Points on a hilly landscape, in no order, each with its height.
From any point a climber takes the steepest step (rise divided by distance) to one of its 2 nearest points. It stops when none of these is higher. Distance is the straight distance between rows; heights are no part of it.
z302: [ 89 126 136 118  87  80 101 146 193 147  48 155 214 133 138 101 175 149
 162 146 148 103 109  65 177 136 178 141 107 131 133 139 138  99  79 143
 128 148 101 100 129 147 124  72 125 137 124 134  90]  h=64
z834: [137 124 128 137 189 107 108 120 214 131 103 174 152 101 126 111 174 143
  92 162 177  89 133 130 144 165 162 203 108 132 153  99 153  99  93 149
  99 127 144 109 110 157 136 115 124  87 120 121 116]  h=159
z489: [ 92 112 137  99  81 125 116 175 113  93  91 102 170 127 132 137  99 119
 176  73 147 166 134  37 148  85  88 178 120 129 102  96 113 152 122 116
  91 213 126  96 180  77 106 146 164 132  88 105 151]  h=296
z827: [120 132 169  96 112 106 178 111  89 189 106 139 111 161 124 129 103 151
  69 139  33  70  75 176 133 147 171  99 128 118 118 178 123 163 175 144
 135 100 170 179 116 135 137 125  86 131 156 101 111]  h=443
z382: [125 125 156 115  95 127 149 123 105 121  98 103 173 165 102 160 151 194
 121 153  57 104 107 138 179 140 192  91 171 124 132 187 148  91 138 115
 187 135 143 136 129 105 160  93 130 182 163 168  77]  h=406
z629: [111 133  97 144 155 172  99 130 199 113 151 103 138  91 127  81 194 149
 154 172 160 130 118  94 105 167  95 184 126 133 149  90 158 122  82  61
 138 159 119 126 102 153 173 135 114 124  91 146  97]  h=476
z121: [100 139 110 113 126 121 130 138  75  96 157 101 118 164 153 127 100  84
 181  76 194 188 136  95  96 118  64  94  96 129 101 130  76 105 137 114
 135 109 111 119 139 124 107 138 163  86 162 170 155]  h=120
z239: [131 126 115 124 131 126 162 154 124 161  70  97 142 107  89 138 125 154
 142 143  69 123  95 152 104 139 177  72  97 173 104 184 164 179 130 175
 163  93 115 120 153 158 141 120 177 162 137 146  95]  h=101
z670: [159 126 120 179 130 166 133 149 157  99 105 107  74  91 109 152 138 135
 141 152  93 144 144 196  69 166 140  54 114 177 140 132 195 157 141 154
 177  93  89  87 132 183 157 131 190 165 109 155 104]  h=534
z204: [131 132 137  95  97 146 136 113 104 166 148  94 131 128 113 108  92 149
 157 137 111 190 140  82 155  44 102 147 151  97 120 100  95 115 139 121
 117 192 144 205 129  90 139 173 100 127 122 141 142]  h=590
z331: [160 134 122 161 158 123 133 125 130 155 214 163  91 138 125 142 148 103
  90 146 161  89 125 179  64 129 112 133  85 114 107 169 114 169 127 138
 150  58 150 155 130 154 125 132  98  57 137  84 117]  h=505
z348: [142 170  50 156 199 156 101 140 168 100 179  94 108  80 135  97 129 102
 123 108 158 142 137  97 132 132  82 216 125 133 126  84 128 140 109 133
 113 165 143 119 146  88 127 145 122  76  96 122 169]  h=419
z51: [156 175  64 118 207 164  98 104 120  83 214 122 100 147 145 120 126 122
  93 112 171 162 130 156 136 139 105 170 156  95  88  70  79  73 140 112
 103 119 170 147 100  94 114 126  80  70 145 118 154]  h=452
z774: [158 177  76 127 170 158 141 127  85 126 224 146  57 137 143 136 118  87
  92  79 139 128 134 172 110 115 102 116 130 119 107 129  91 139 165 129
 155  68 173 144 142  90 154 156  89  75 131 106 158]  h=347
z839: [ 90 141 108  90 137  99 102 170 166  97  52 134 208 119 131 109 196 143
 145 130 144 111  83  83 184 156 182 161 139 139 125 109 122 107 104 101
 112 147 141  80 118 111 132  74 144 135 146 111  91]  h=56
z845: [ 76 147  73 120 143 128 110 189 161  56 114  71 128  95 142  99 155 100
 163 111 141 154 106  76 136 151  98 196 113 158 114 105 146 161 149  74
 127 169 110  71 134  94 121 102 175 102 123  98 151]  h=41
z78: [ 66 134 106  96  93 159 132 179 136  76 108  53 179  93 130 130 173 133
 217 114  96 183 118  99 114  94 112 103  90 148 117 165 147 133 158  90
 175 148 123 114 177 127 150  98 191 138 139 142  97]  h=398
z2: [ 89 126 110 122 125 111 110 180 180  87 102 118 175 115 129 135 178 103
 163 150 145 132 130  74 160 135 144 198 117 137 132 119 150 111 129  86
 119 177 131  78 132  89 133  90 124 109 113  87 131]  h=48
z77: [171 140 135 105 196 137 122 107 114 115 120 155 117 138  98 151 148 173
  62 137 115  96 104 163 163 156 178 146 147 119 153 125 136 133 124 126
 133 109 186  95 121 115 176  96 112 103 141 121 120]  h=638
z858: [118 118 189  98  98 159 133  86 116 117 134 133 146 173 119 163 164 202
 105 177  63  95  98 167 153 144 169 109 174  92 144 158 154  95 137  68
 172 125 154 150 111 130 170  87  81 154 132 148  71]  h=399
z61: [135  95 143 128 100 100 144 108 102 172 100 170 122 149 133 113  63 102
 102  90 135 107 163 103 147  91 132 135 148 125 144  76 103 143 114 164
  75 169 104 172 128 105  78 177 122 160 105 108 157]  h=212
z557: [146 100 147 124 172 105 104 105 108 135  78 180 108 139 129 101 129 173
  47 126 138  58  98 149 153 185 174 143 135 122 160 116 126 142 109 141
  91 108 134 106 101 161 126 101 125 121 159 146 120]  h=567
z595: [122 158 100 126 180 125 137 117 115 107 151 132 113 132 140  99 164 128
 105 102 120 114  85 181  97 159 116 103 129 116 125 141  96 158 143  97
 137  54 146 114 107 140 134 113 127 115 170 114 120]  h=416
z408: [150 142 122 130 164 113 144 105 144 164 168 165 104 109 136 130 113  85
  93  96 155 107 155 131 154  84 115 175 127 142 150 100 111 141 105 147
  98 134 163 148 129  96 121 152 109  89 105  77 156]  h=377
z301: [120  86 129 163  81 120 116 184 106  79  58  99 114 111 138 147  74 114
 170  80 141 139 135  91  97 140 110 109 114 170 104 127 157 176 139 162
 123 133  77  62 174 141  89 147 212 186 127 149 142]  h=265
z219: [120 105 173  86  49 112 139 124  44 166  81 124 143 159 149 140  61 117
 122 105  68 130 127 137 145  97 149  64 110 123 112 188 113 125 175 181
 120 129 127 157 141 138  92 114 143 170 170 156 127]  h=574
z40: [122 136 133  86 120 129  96 139 101 133 150 139 149 160 142 119 121 108
 151 124 186 171 132  71 162 100  96 192 162 110 114  79  70  88 111 112
  63 215 133 179 107  72  78 126  90 117 129 109 128]  h=353
z710: [114 148 166  83 126  93 142 131 104 148  80 166 144 125 140 131 162 130
 119 105  81  98  89 157 166 128 157 109 142 140 144 169 117 163 145 125
 110 107 142  93 133 115 130  79 133 161 151  86 100]  h=508
z526: [131  85 145 147  72 151 135 147  97 135 119 114 118 113 121 153 102 140
 178 154  90 152 152 139  61 124 121  98 115 129 119 190 167 138 167 165
 151 127  94 153 154 140 120 147 149 189 143 166 103]  h=536
z217: [135 181  97 105 181 133  80 141 152 115 133 121 145 119 145 108 133 115
 118 129 224 169 132  93 152 177 107 182 138 126 105  93 100  49 102 150
  95 144 148  94  81 123 136 114 151  92 139 134 152]  h=138
z362: [134 169 107 122 122 140 160 142  93 147 138 118 107 128 144 160  97  75
 145  85 123 111 126 151 111 142 107  83 108 174 109 164 130 181 141 139
 145  78 142  73 144 131 139 128 178 134 125  65 142]  h=400
z769: [145 157 138 135 107 119 127 120 130 151 172 148 137 167 115 187 126 103
 137 153 175 141 159 144 134  85 134 101 105 117 121 158 118 136 115 148
 146 110 117 102 125 137 125 103 143  85 135  86 139]  h=605
z293: [113 151  96  86 158 147 139 158  91 103 178 123 105 141 120 125 180 133
 147 127 122 173 102 140 110 131 119 130 116 117 111 175 111 116 197  82
 172 122 135 131 147  78 172  96 103 104 155 139 111]  h=506
z695: [132 139 125 103 141 148  92 113 170 157 123 118 183 116 125 106 133 145
 129 162 158 149 116  65 158 154 132 191 174 113 109  77 117  49  94 136
  89 182 157 168  89 121 136 151  88 137  79 102 127]  h=404
z509: [116 115 119 111 135 115 142 143 147 167 138 148 149 122 112 110 138  99
 145 128 145 112 141  86 144  76 125 207 113 130 132 124 112 140 113 124
  96 166 152 164 153  87 126 138  76  96 101  82 145]  h=415
z413: [113  95 131 114 110  92 137 123 140 148  34 102 184 145 119  91 100 195
 105 127  90 104  81  93 168 150 193  96 137 135 113 128 127 120 116 156
 122 131  98 137 117 156 104 110 154 177 162 169 104]  h=467
z722: [103 135 142 125  60 111 100 133 177 126  88 112 203 125 144 125 158 144
 185 142 136 135 120  88 163 106 138 104 106 127 129 161 134 115  86 121
 144 141 101  87 128 152 122  67 168 155 133 133  95]  h=72
z14: [100 144  98  93 148 126 117 137 153  90  92  71 191 118 124  95 149 166
 139 126 113 191  92  91 149 170 134 123 171 119 113 107 120  56 150 105
 131 158 130 136 106 110 140 131 132 167 142 181 115]  h=408
z775: [118 121 139  85  97  95 151 132  78 156 140 147 108 132 144 115  93  71
 105  87  96 160 126 145 114  67 110 102 116 111 115 131  75 142 188 141
 100 119 148 194 130  99  97 158  93 117 152 111 156]  h=566
z669: [112 162 100 100 145 142  91 142 151 131 142 108 178 114 140 101 131 111
 161 118 168 172 126  51 154 130  92 219 161 122  88  65 102  86 106 124
  66 212 147 153 123  82 105 152 106 124  74  84 137]  h=380
z652: [121 121 154 113  68  97 112 120 134 126  99 134 184 163 130 143 102 118
 130 142 129 164 141 101 156 101 135 113 144  90 139 120  95  50 126 155
  98 170 105 169 108 107  85 112 105 139 139 159 146]  h=471
z32: [161 155  78 179 158 155  99 175 180  94 138  77  95  82 108 125 109 121
 154 124 168 170 147  66 122 118  78 208 123 153 130  68 150 161 102 145
 125 182 113 102 150 106 137 165 166  89  78 123 177]  h=428
z70: [127 118 162 110 100  83 147 106 132 175 154 145 116 145 129 115 122 122
  87 148 100 129 112 159 124  73 136 104 116  85 121 137  81 128 160 133
 112 108 141 210 100 133 106 131  73  85 162  99 139]  h=494
z556: [ 93 103 126 113  81 135 117 171 121  98  89  73 188 102 120  92 124 154
 202 103  98 186 128  54 128  89  93 168 136 104  95  99 118 135 140  98
  99 203 122 132 182  92 112 161 142 165  99 132 128]  h=277
z888: [163 131  92 180 190 116 114 126 100 104 114 149  57 103 133  94 101  93
 101 100 152  99 138 163 106 158 132  91 115 156 124  87 136 145 111 169
 122  51 140  79 120 174 133 165 133 110 153 173 185]  h=367
z896: [118 122 139  99  97 119 127 136 126 157 143 136 145 118 111 118 158 123
 148 172  96 151 102 133 108  72 143 114  88  90 114 173 102 144 154 116
 140 112 136 164 133 128 140 106  81 104 151 100 110]  h=440
z317: [140 134 113 120 136 181 126 104 131 144 198  95 117 135 109 114 134 169
 151 174 127 163 134  86 128  98 101 170 153  99 129 107 121 112 123  83
 148 178 138 194 131 105 173 169  68 111  98 146 128]  h=540
z732: [121 109 168 135 147 125 153  87 119 178 155 163  82 132 129 128 130 142
  73 148 108  47  98 186  83 180 127 120 107 128 137 168 165 184 109 113
 135  67 131 162 133 187 143 138  98 105  99 140  95]  h=637
z403: [118 132 142  87 101 149 164 140  71 124 112 106 141 141 116 163 122 156
 142 118  64 145 123 146 143 120 154  84 154 130 133 194 140  97 195 129
 174 124 147 145 154  90 157 117 143 184 161 156 104]  h=435
z741: [108 127 102 152  94 162 108 175 180  63 118  60 146  91 126 124 180 146
 186 154 124 180 144  98 126 132 109 125 128 148 144 129 173 118 139  86
 180 174  99  79 129 127 162 115 189 163 124 145 100]  h=421
z672: [128 101 110 155 130 132 126 166 132 124 140 139 108 108 106 138 120 102
 154 142 146 131 138  93  82 105 108 190 108 137 130 138 138 177 130 132
 110 156 106 136 155  95 124 151 112 114 110 111 151]  h=460
z499: [142 148  74 156 157 167 136 155  87  69 150 102  78 123 121 145 105 102
 135 101 120 161 153 146  89 153 112  86 146 146 118 118 139 133 181 125
 167  98 126  85 154 117 158 171 153 149 124 148 170]  h=308
z63: [116 107 141  73  75 134 151 141  45 144  88 118 138 130 135 136  53  97
 131  86  65 155 126 136 105  84 120  94 119 121 103 151 110 149 193 159
 112 135 151 166 156 100 106 163 137 180 141 129 144]  h=669
z43: [101 107 180  93  87 145 120  93 137 144 117 121 155 146 142 110 169 185
 143 175  71  99  94 119 168 117 151 141 165  92 143 129 119  85 114  52
 134 145 157 172  93 132 160  93  52 156 140 132  79]  h=426
z567: [143  98 111 184 114 133 123 149  76  91 113 128 102 142 124 153  71  94
 147 112 141 121 155 127  86 155 120  90 130 146 111 118 144 157 137 154
 119 108 102  76 140 134 101 172 162 162 133 135 162]  h=288
z236: [163 144 141 168  92 147 127 132 134 125 167 114 121 160 100 205  98 116
 154 164 183 156 188 105 140  92 119 112 135 135 131 132 145 128 102 142
 172 160 100  93 129 123 136 134 167 124 102 110 152]  h=545
z426: [131  58 182 143  43 114 113 151 107 148  72 136 156 125 104 126 107 150
 150 160 106 118 154  76 135  80 139 149 134 107 140 142 137 126 121 154
 114 203  90 162 156 112 106 139 106 191 113 156 125]  h=629
z400: [137 137 154 113 135  69 142  98  99 150 161 160  97 186 160 107 123 104
  73  87 128 120 117 187 140 124 124  81 144 102 116 117  68 115 168 141
 103  53 167 158  92 146  99 139  77  74 185 110 143]  h=437
z274: [158 105 133 178 137 158 120 111 134 152 140 135  59 105 108 137 120 144
 119 173 116 126 136 208  59 155 140  61 101 151 119 136 174 175 100 165
 142  75  89 130 112 217 134 144 138 118 108 167 107]  h=585
z190: [102 119 115  79 115 128 129 164  75  88 111 122 145 149 127 155  85  77
 131  59 124 180 141  94 135  86 101 153 124 130 111 114 106 145 161 129
  89 176 152 112 171  54 107 140 133 111 112 114 168]  h=322
z921: [150 148 104 139 152 136 121  77 142 154 194 112  94 134 135 106  90 141
  97 145 159 140 116 130 114 107 110 121 147  90 116  78  79 115 109 132
 116 115 133 213  81 149 114 176  94  78 149 141 154]  h=300
z801: [145 158  94 137 220 138 114 114 139  68 183 156 108 134 165 125 161 111
  74  93 177  99 135 200 135 169 118 200 135 109 118  99  91  88 131 108
  92  83 187 102 108 115 111 103 112  58 171  99 132]  h=480
z698: [ 94 147 119  95 157  89 126 150 123 106 108 157 133 128 162 107 173 106
 124  82 152 121  89 138 140 143 120 136 121 137 131 142  93 147 149 102
 102  87 128  83 121 121 113  78 143 118 179  97 126]  h=451
z44: [137 121 189 159  66 119 107 113 115 131 123 168 148 120 139 173 149 140
 121 183  70  91 143 179 134 151 161  79 121 122 147 205 187 145 120 145
 162 133  96  93 128 154 120  75 142 184 116 150  80]  h=127
z286: [112 163 122 124 119 145 138 159 112 112 173 126 101 125 137 154 177 108
 168 137 140 161 131 150  91 136 101  89  97 134 135 195 134 124 190  98
 193 100 106 102 139 121 173 103 160 122 154 133 107]  h=546
z983: [150 109 192 134  87 149 141  78  92 159 152 143  99 105 118 167  95 138
 109 163  74 120 171 177 122 102 134  73 151 111 147 137 160 124 142 132
 144 139 119 165 130 140 128 154 124 181  96 135 129]  h=258
z780: [106  87  98 163 134 112 142 151 175 113  57 137 148 117 116  99 142 161
 135 123 141  85 102 109 102 181 162 125 125 164 125 116 162 165  97 131
 134 115  63  92 132 152 106 118 170 179 126 145  98]  h=568
z882: [100 150  64  83 186 125 116 133 147 102 118  78 164 110 139  55 146 148
 117 120  97 161  63  99 139 155 128 169 146 115 101  93  92 100 154  96
 100 140 152 172 112 106 130 130  85 119 150 153 133]  h=389
z850: [138  86 199 171  81  94 127 121 155 146  93 165 123 105 127 148 133 133
 133 159  99 100 162 143 135 133 150  99 121 152 170 159 193 125 106 153
 146 152  70 107 138 148 112 108 138 187  93 169 113]  h=141
z810: [152 161  80 179 164 171 124 151 169 118 168 113  70  95 120 130 146  99
 127 134 156 105 128 150  87 131  96 152  89 161 141 134 144 189 111 128
 160  95 128  99 130 152 157 123 156  83 106  85 150]  h=466
z707: [121 161  85 108 154 134 114 138 130 108 142  91 135 131 133 117 121 115
 148 103 189 192 128  94 132 122  92 123 115 130 112 119  89 107 123 122
 125 125 122  99 120 128 136 123 159  94 144 149 155]  h=129
z704: [187 133  84 185 186 138 127 112 147 117 127 114  88 118 104 117  73 128
 113 104 158 135 160 128 118 151 126 108 134 151 133  63 140 121  88 174
 130 102 131 103 127 153 138 179 145 112 100 160 181]  h=345
z631: [ 85 106 103 145 119 158 116 161 156  81 129 109 136  92 136  98 202 133
 179 155 117 131 116 102  95 158 105 158 123 141 149 136 170 149 134  43
 160 157 101 104 121 119 151 111 146 169 134 139  79]  h=445
z65: [137 157 130 126 190 151 128 105 165  99 200 157 124 156 142 151 193 138
 100 138 177  98 128 184 133 146 124 199 127 106 129 125 118 104 114  83
 127  93 183 106 112 121 145  82  93  56 134  70 102]  h=512
z138: [167 122 145 155 171  93 153  91  95 165 132 176  95 160 113 139  87 105
  64 109 105  81 155 185 150 160 172  83 118 136 132 118 147 137 130 189
 119  72 161 111 126 156 119 154 118  85 124 116 157]  h=298
z475: [143 108 115 169 124 155 128 158 163 136 117 114  95  95 102 137 132 123
 160 157 142 117 135 117  81 124 115 154  96 170 137 142 168 193 102 136
 143 130  96 100 143 146 144 133 148 134  99 113 129]  h=503
z164: [139 170 115 133 175  94 131 109  92 111 165 147  91 159 163  86 138  94
 101  71 167 128 128 179 129 149 106  82 138 121 111 105  72 111 139 124
 116  28 165  99  99 154 123 137 111  85 184 133 160]  h=401
z693: [163 136 154 151 196 103 134  59 131 139 157 176  98 155 136 133 116 135
  43 115 143  61 150 211 152 172 156 125 133 111 142  94 132 115 101 158
  98  63 181 118 117 179 119 143 115  55 124 117 140]  h=319
z91: [135 119 151 125  75 118 112 127 123 131  92 100 153 104 133 141 112 144
 164 119 121 157 143 109 154  98 130  68 109 147 136 170 146 128 111 161
 151 132 100  80 146 156 125  93 204 170 142 162 112]  h=82
z273: [113 106 170 118  90  93 164 125  58 175  76 136 121 190 141 132  82 139
  88 121  52  80 100 154 149 160 170  76 130 128 135 189 125 125 175 166
 128 111 123 162 117 140 104 119 115 153 182 161 125]  h=500
z453: [ 99 136 133  96  94 116  97 136 162 121 100 111 211 138 135 114 146 132
 155 158 128 175 111  74 156 143 135 151 160  91 112 111 108  26 129 122
 101 184 124 165 100 102 113 112  84 145 118 143 119]  h=434
z472: [175 140 136 133 196 126 130  59 147 156 159 164  95 120 142 124  96 132
  41 105 164  74 141 150 166 143 131 176 146 120 158  73 118  92  86 156
  92 117 189 167 110 139 134 159  98  67 111 131 150]  h=344
z74: [147 119 146  97 118 118 116 113  91 150 136 174 119 192 147 136 106  99
  95 111 188 124 143 118 171 110 123 167 173 110 144  83  65  73 114 133
  56 171 140 185  82  95  72 122  82 109 158 116 140]  h=321
z303: [137 126 120 141 127 124 151 108 115 167 101  92 132 146 115 115 100 163
 138 122 107 136 121 148 131 141 150  51 108 143 115 168 143 145 116 172
 156  78 100 107 122 190 133 122 169 137 157 169 113]  h=92
z602: [171 119 149 133 115 133 144  94  92 143 135 138 113 122 112 147  67 110
 106 103  98 150 176 136 144  81 122  94 164 124 144  78 127 135 129 145
 118 156 144 143 127  93 123 181 136 176  92 111 157]  h=234
z207: [159 117 129 188 160 139 131  83 128 118 166 149  64 103 122 143  79 103
 105 124 149 103 171 159  96 135 114 102 154 138 148  57 148 142  83 136
 114 109 118 151 124 160 111 204 122 112  83 148 167]  h=323
z700: [ 92 107 169 121  31 103 124 144 123 112  93 124 200 148 132 146 104 112
 182 114 119 158 156  83 141  64 112 123 124 101 129 148 113  81 123 142
 120 197  98 161 162  91  81 114 134 157 110 159 136]  h=528
z714: [136 133 123 184 178 122 146 105 182 135 124 136  98 141 105 113 150 155
 103 145 143 107 138 203  91 190 145  84 103 134 135 114 164 138  84 148
 151  52 102 100 100 205 138 126 143  91 121 172 111]  h=645
z910: [ 90 105 133 116  83  96 146 117 113 142 108 115 151 158 149 118  73 104
 168  71 164 159 138  91 114  95  99  76 101 134 109 123  91 121 117 155
 105 115  81 150 144 154  72 152 164 125 146 169 146]  h=107
z280: [136 122 153 138 127 140 121  90 138 108 149 137 108  98 123 145 147 149
 107 160  98 140 140 174 107 131 135  76 147 105 160 127 151 118 144 100
 146 110 110 133 116 156 153 133 125 152 119 152 118]  h=278
z854: [116 103 144 141 103  84 151 109 122 187 113 146 133 146 131 111  96 117
 136 114 133 120 134 132 124 119 133  76 101 138 121 155 119 141 115 172
 109  91  76 137 125 170  86 131 136 129 145 143 131]  h=93
z806: [130 143 131 140  77 163 130 166  92 116 168 117  77 106 140 178 125 103
 195 141 135 180 176 146  72 112  94  72 103 144 122 187 157 115 192 154
 185 115  89 131 168 137 149 144 177 153 137 157 123]  h=601
z203: [151 138 103 182 142 148 108 141 185 113 142 101 142 124 112 141 111 135
 151 156 204 152 156  80 109 151  92 181 150 130 120  70 141 108  76 141
 117 170 102 119 111 134 117 174 149 124  83 119 148]  h=456
z360: [148 177 125 154 131 138 152 135 143 128 136 106  74 119 136 160 116  86
 136 109 137 109 143 148 153 142 107 107 110 178 143 129 157 168 129 130
 169  88 131  48 116 147 154 111 200 103 107  58 168]  h=432
z559: [104 108 129  89 117 155 158 137  61 123 145 104 123 145 132 127 139 149
 161 127  70 141  92 130  99 131 119 128 139 122 124 189 119 117 196  83
 162 130 146 176 142  81 151 120 107 167 174 146  94]  h=469
z547: [125 129 118 139 140 175 125 115 165 144 180 104 113  83 114 101 175 138
 161 172 118 134 138 107 106  94  95 166 127 130 152 120 143 150 102  68
 151 156 127 164 140 139 181 153  88 121  79 127 119]  h=507
z194: [146 145 117 130 177 124 121  71 137 147 172 148 104 157 163  93  96 130
  62 117 190  90 116 150 135 163 117 160 149  99 111  73  74  70  96 138
  81  90 169 187  67 154 103 157  90  68 159 134 147]  h=320
z830: [135  94 141 152 140 117 149  95 109 185 178 172 101 154 131 126 113 113
  94 139 143  54 123 156  84 142 125 142 103 123 120 161 120 180 106 129
 111  87 127 170 122 157  96 144  91 101 126  92 116]  h=561
z640: [158 154 133  89 153 145 135 122  97 140 128 150 117 110 116 158 135 124
  99 116  85 118 110 160 155 108 154 127 140 134 134 144 122 166 143 130
 124 112 187  94 138  95 165 101 111 136 121  63 130]  h=573
z671: [144 184  85 117 144 131 146 137  85 144 177 132  78 116 152 134  92  44
 121  53 139 141 134 152 112 100  88  92 104 157 106 132  96 173 151 158
 135  71 171 115 149 107 139 159 139  85 127  88 164]  h=369
z22: [120 149 154 136  81 130 122 150 116 142 113 147 150 132 134 158 184 142
 155 174  96  91 114 159 112 167 151  91  98 148 134 229 184 173 123 137
 187 106 107  74 127 159 152  70 177 170 161 142  53]  h=114
z785: [ 91  85 130 113  79 124 114 154 128 124  88 120 188 113 116  98 160 139
 187 173  83 131 102  95 106  89 160 134  94  94 111 153 116 136 136  93
 136 141 121 157 135 123 126 105  89 145 150 120  96]  h=464
z540: [121  82 158 100 100 144 134 105 112 164 106 138 134 161 125 106 113 169
 106 150  92  82 101 104 157 113 151 173 157 101 139 118 107 118 121  92
  97 166 159 182 108 108 126 117  52 149 130 105 118]  h=465
z939: [158 108 157 178  81 135 118 143 147 121 137 100 147 142 106 169 106 144
 163 150 172 156 178  63 138 113  95 155 158 122 137 108 149 117  90 131
 137 200  97 111 139 102 120 171 157 167  86 132 135]  h=496
z787: [129  85 149 123 120  95 145 101 141 182  81 185 132 127 130  91 106 147
  88 115 129  66 134 104 155 122 158 147 130 134 151  94 123 137 108 155
  81 154  94 145 145 138  90 130 110 160  92  94 137]  h=191
z470: [150 131  94 118 165 162 133 121  63  94 173 137  78 148 129 143  93 106
  96  91 110 137 131 153 112 140 114 126 164 118 124 116 108 129 169 114
 123 112 162 130 130  81 142 160  89 132 135 134 162]  h=327
z292: [130 102 103 145 114 139 107 156 176  83  81  64 175  87 109 103 145 170
 159 148 111 190 127  94 120 132 132 112 140 127 126 106 155 101 128 125
 148 163 106 110 131 133 144 142 165 183 124 180 105]  h=402
z435: [ 99  71 102 123 111 112 124 151 145 122  52 133 162 106 119  77 129 162
 140 133 105 104  84  90  99 127 162 142 117 122 113 119 123 164 128 122
 103 131  86 141 141 136 102 122 125 174 144 132 106]  h=515
z206: [115 138 161 152 171 105 154 101 135 138 132 166 111 139 121 139 165 148
  85 132 117  59 113 205 105 209 147  99 120 136 150 160 177 169 108 121
 151  59 127 100 122 180 145 117 141 111 112 140  93]  h=724
z415: [164 158  80 162 192 168 105 106 165 117 189 127  92  77 136 124 140 112
  95 123 163  93 132 142 117 115 101 185 116 129 150  99 129 164  89 123
 125 115 158 127 134 129 143 134 127  77 102  97 148]  h=441
z160: [155 148 121 165 143 151 129 118 145 121 196 131  72  94 109 155 135 111
 127 165 144 158 163 168  82  88 111  86 131 118 141  99 134 144 134 122
 151 120  97 163 132 152 137 170 125 105  98 122 148]  h=297
z154: [140  51 191 127  76 131 134 114  95 167  68 126 128 145 108 120  92 182
  86 160  67  72 121 102 161 130 170 138 149 112 153 142 148 123 122 133
 120 186 126 164 128 124 126 134  94 190 113 147 119]  h=530
z679: [139 137  99 128 198  93 122 132 165 120  98 150 135 114 133 110 123 118
  94 100 184 117 136 114 156 170 144 178 125 140 143  93 117  79 118 163
  88 119 142  96 118 123 121 129 139  99 132 132 160]  h=148
z777: [132 100 200 161  81  99 117 109 180 159 111 167 155 116 125 155 159 130
 142 192 139  96 172 107 159  96 141 139 128 142 164 136 178 121  71 127
 143 177  87 118 127 149 123 109 109 168  75 132 119]  h=158
z996: [ 65 147 141  64 100 116 146 171 112  82  81  86 172 107 140 158 151 113
 173  74  96 162 113 103 162  99 124 108 116 162 126 167 131 120 158 105
 151 156 138  84 179  86 136  85 187 141 136 146 123]  h=373
z434: [136 174 127 126 138 149 132 124 169 119 200 141 133 168 125 179 188 127
 141 164 173 144 146 151 148  99 123 139 124 110 129 137 124 106 131  95
 166 115 139  97 121 117 157  83 112  80 119  67 124]  h=551
z832: [131 111 166 139 132 103 118  92 180 163 116 175 150 118 126 128 152 145
 108 164 150  85 141 118 153 125 145 150 127 126 160 107 145 123  80 125
 101 139 109 127 114 155 115 112 110 133  94 100 122]  h=173
z644: [108 113 149 163 150 101 155 129 177 139  72 158 123 106 113 122 175 153
 116 136 109  68 108 163 117 196 165 110 114 180 151 139 201 182  93 125
 157  99  82  81 124 176 131 101 174 163 111 147  76]  h=631
z510: [ 93 141 136  68  92 141 140 158  75  86 131 110 138 146 140 175 113  92
 165  73 108 198 144 120 144  88 104 106 132 136 110 150 112 109 185 114
 135 161 141 101 167  64 126 107 149 141 131 128 143]  h=346
z619: [116 142 104  97 174 116 131 108 147 114 136 123 141 139 137  92 150 155
  86 133 107 136  76 149 133 155 135 133 148  94 126 109  89 101 151  97
 109  98 152 163  87 125 130 116  80 103 171 132 130]  h=390

Call two points neighbours if one is among the 2 nearest of the other. Go from one point of each pair to the other, from neighbour to neighbour, staying as high as possible. Name the lowest point that can't be avoided.
z769 and z475 => z348
z204 and z206 => z882
z204 and z14 => z292
z806 and z426 => z858

Where does a climber stop that starts at each point below?
z489 => z204
z301 => z475
z74 => z426
z292 => z204
